Each scene shows the same named points in several views. A view is turned or mirrored, shifted and resized as a whole, has a little noise and may leave points out.
In the rows, 128 means zero.

Scene 1
View 1
sov: [154,137,125,143,105,110,147,119,116]
rofu: [148,128,150,145,122,133,137,115,115]
Nobi: [133,128,150,158,80,135,92,109,97]
bebar: [100,74,133,129,124,129,103,95,113]
setim: [181,119,96,165,64,134,118,110,107]
lekof: [99,115,90,119,118,76,150,109,122]
Zuzu: [135,152,128,138,111,94,156,119,112]
Bora: [164,161,165,155,117,127,147,126,112]
zezi: [168,127,101,142,117,105,171,117,125]
Funa: [137,123,133,146,97,125,115,111,108]
sosog: [190,123,141,170,99,156,130,112,113]
Vesa: [236,126,106,158,142,136,211,131,145]
soku: [150,149,129,154,83,118,124,117,105]
View 2
Vesa: [151,93,83,70,109,129,179,128,116]
soku: [142,139,109,130,134,121,116,110,122]
bebar: [123,75,158,150,172,172,84,136,136]
setim: [122,142,109,123,164,133,147,107,115]
sosog: [110,113,84,113,143,116,136,120,105]
Bora: [145,116,92,114,102,112,110,123,122]
Nobi: [119,131,110,148,149,120,88,115,121]
zezi: [163,112,120,100,127,144,151,122,130]
Zuzu: [169,125,120,121,113,132,118,116,139]
sov: [152,117,115,117,128,132,126,118,129]
rofu: [135,100,109,118,125,129,110,126,123]
View 3
soku: [102,154,125,142,115,113,162,90,118]
Funa: [93,136,113,139,121,134,138,112,142]
zezi: [160,118,159,118,119,78,120,133,130]
bebar: [65,96,94,122,147,167,106,152,188]
Zuzu: [126,112,140,114,152,81,149,127,122]
sosog: [128,163,138,156,58,141,107,92,138]
sov: [130,126,134,132,119,104,130,113,126]
lekof: [103,84,132,91,181,85,149,160,150]
rofu: [126,117,110,144,118,137,105,108,123]
Nobi: [65,151,99,151,115,157,151,90,139]
View 4
soku: [119,129,130,124,88,119,150,80,94]
Vesa: [73,215,146,90,126,86,94,147,61]
rofu: [111,136,93,140,97,105,144,127,121]
setim: [94,116,177,96,85,117,124,81,117]
bebar: [166,133,93,119,78,154,104,90,192]
sosog: [78,126,137,116,98,97,125,134,119]
Funa: [134,129,114,123,86,130,135,88,130]
lekof: [189,191,115,98,90,163,109,46,113]
Bora: [106,154,98,140,102,99,154,126,80]
sov: [130,164,122,113,97,122,128,88,95]
Zuzu: [145,175,112,125,99,128,139,77,78]
zezi: [128,194,140,94,107,124,103,94,85]

In a view up to two points have been moved. Name them for each view, in the order of its rows, or write -.
view 1: Vesa
view 2: bebar
view 3: Zuzu
view 4: rofu
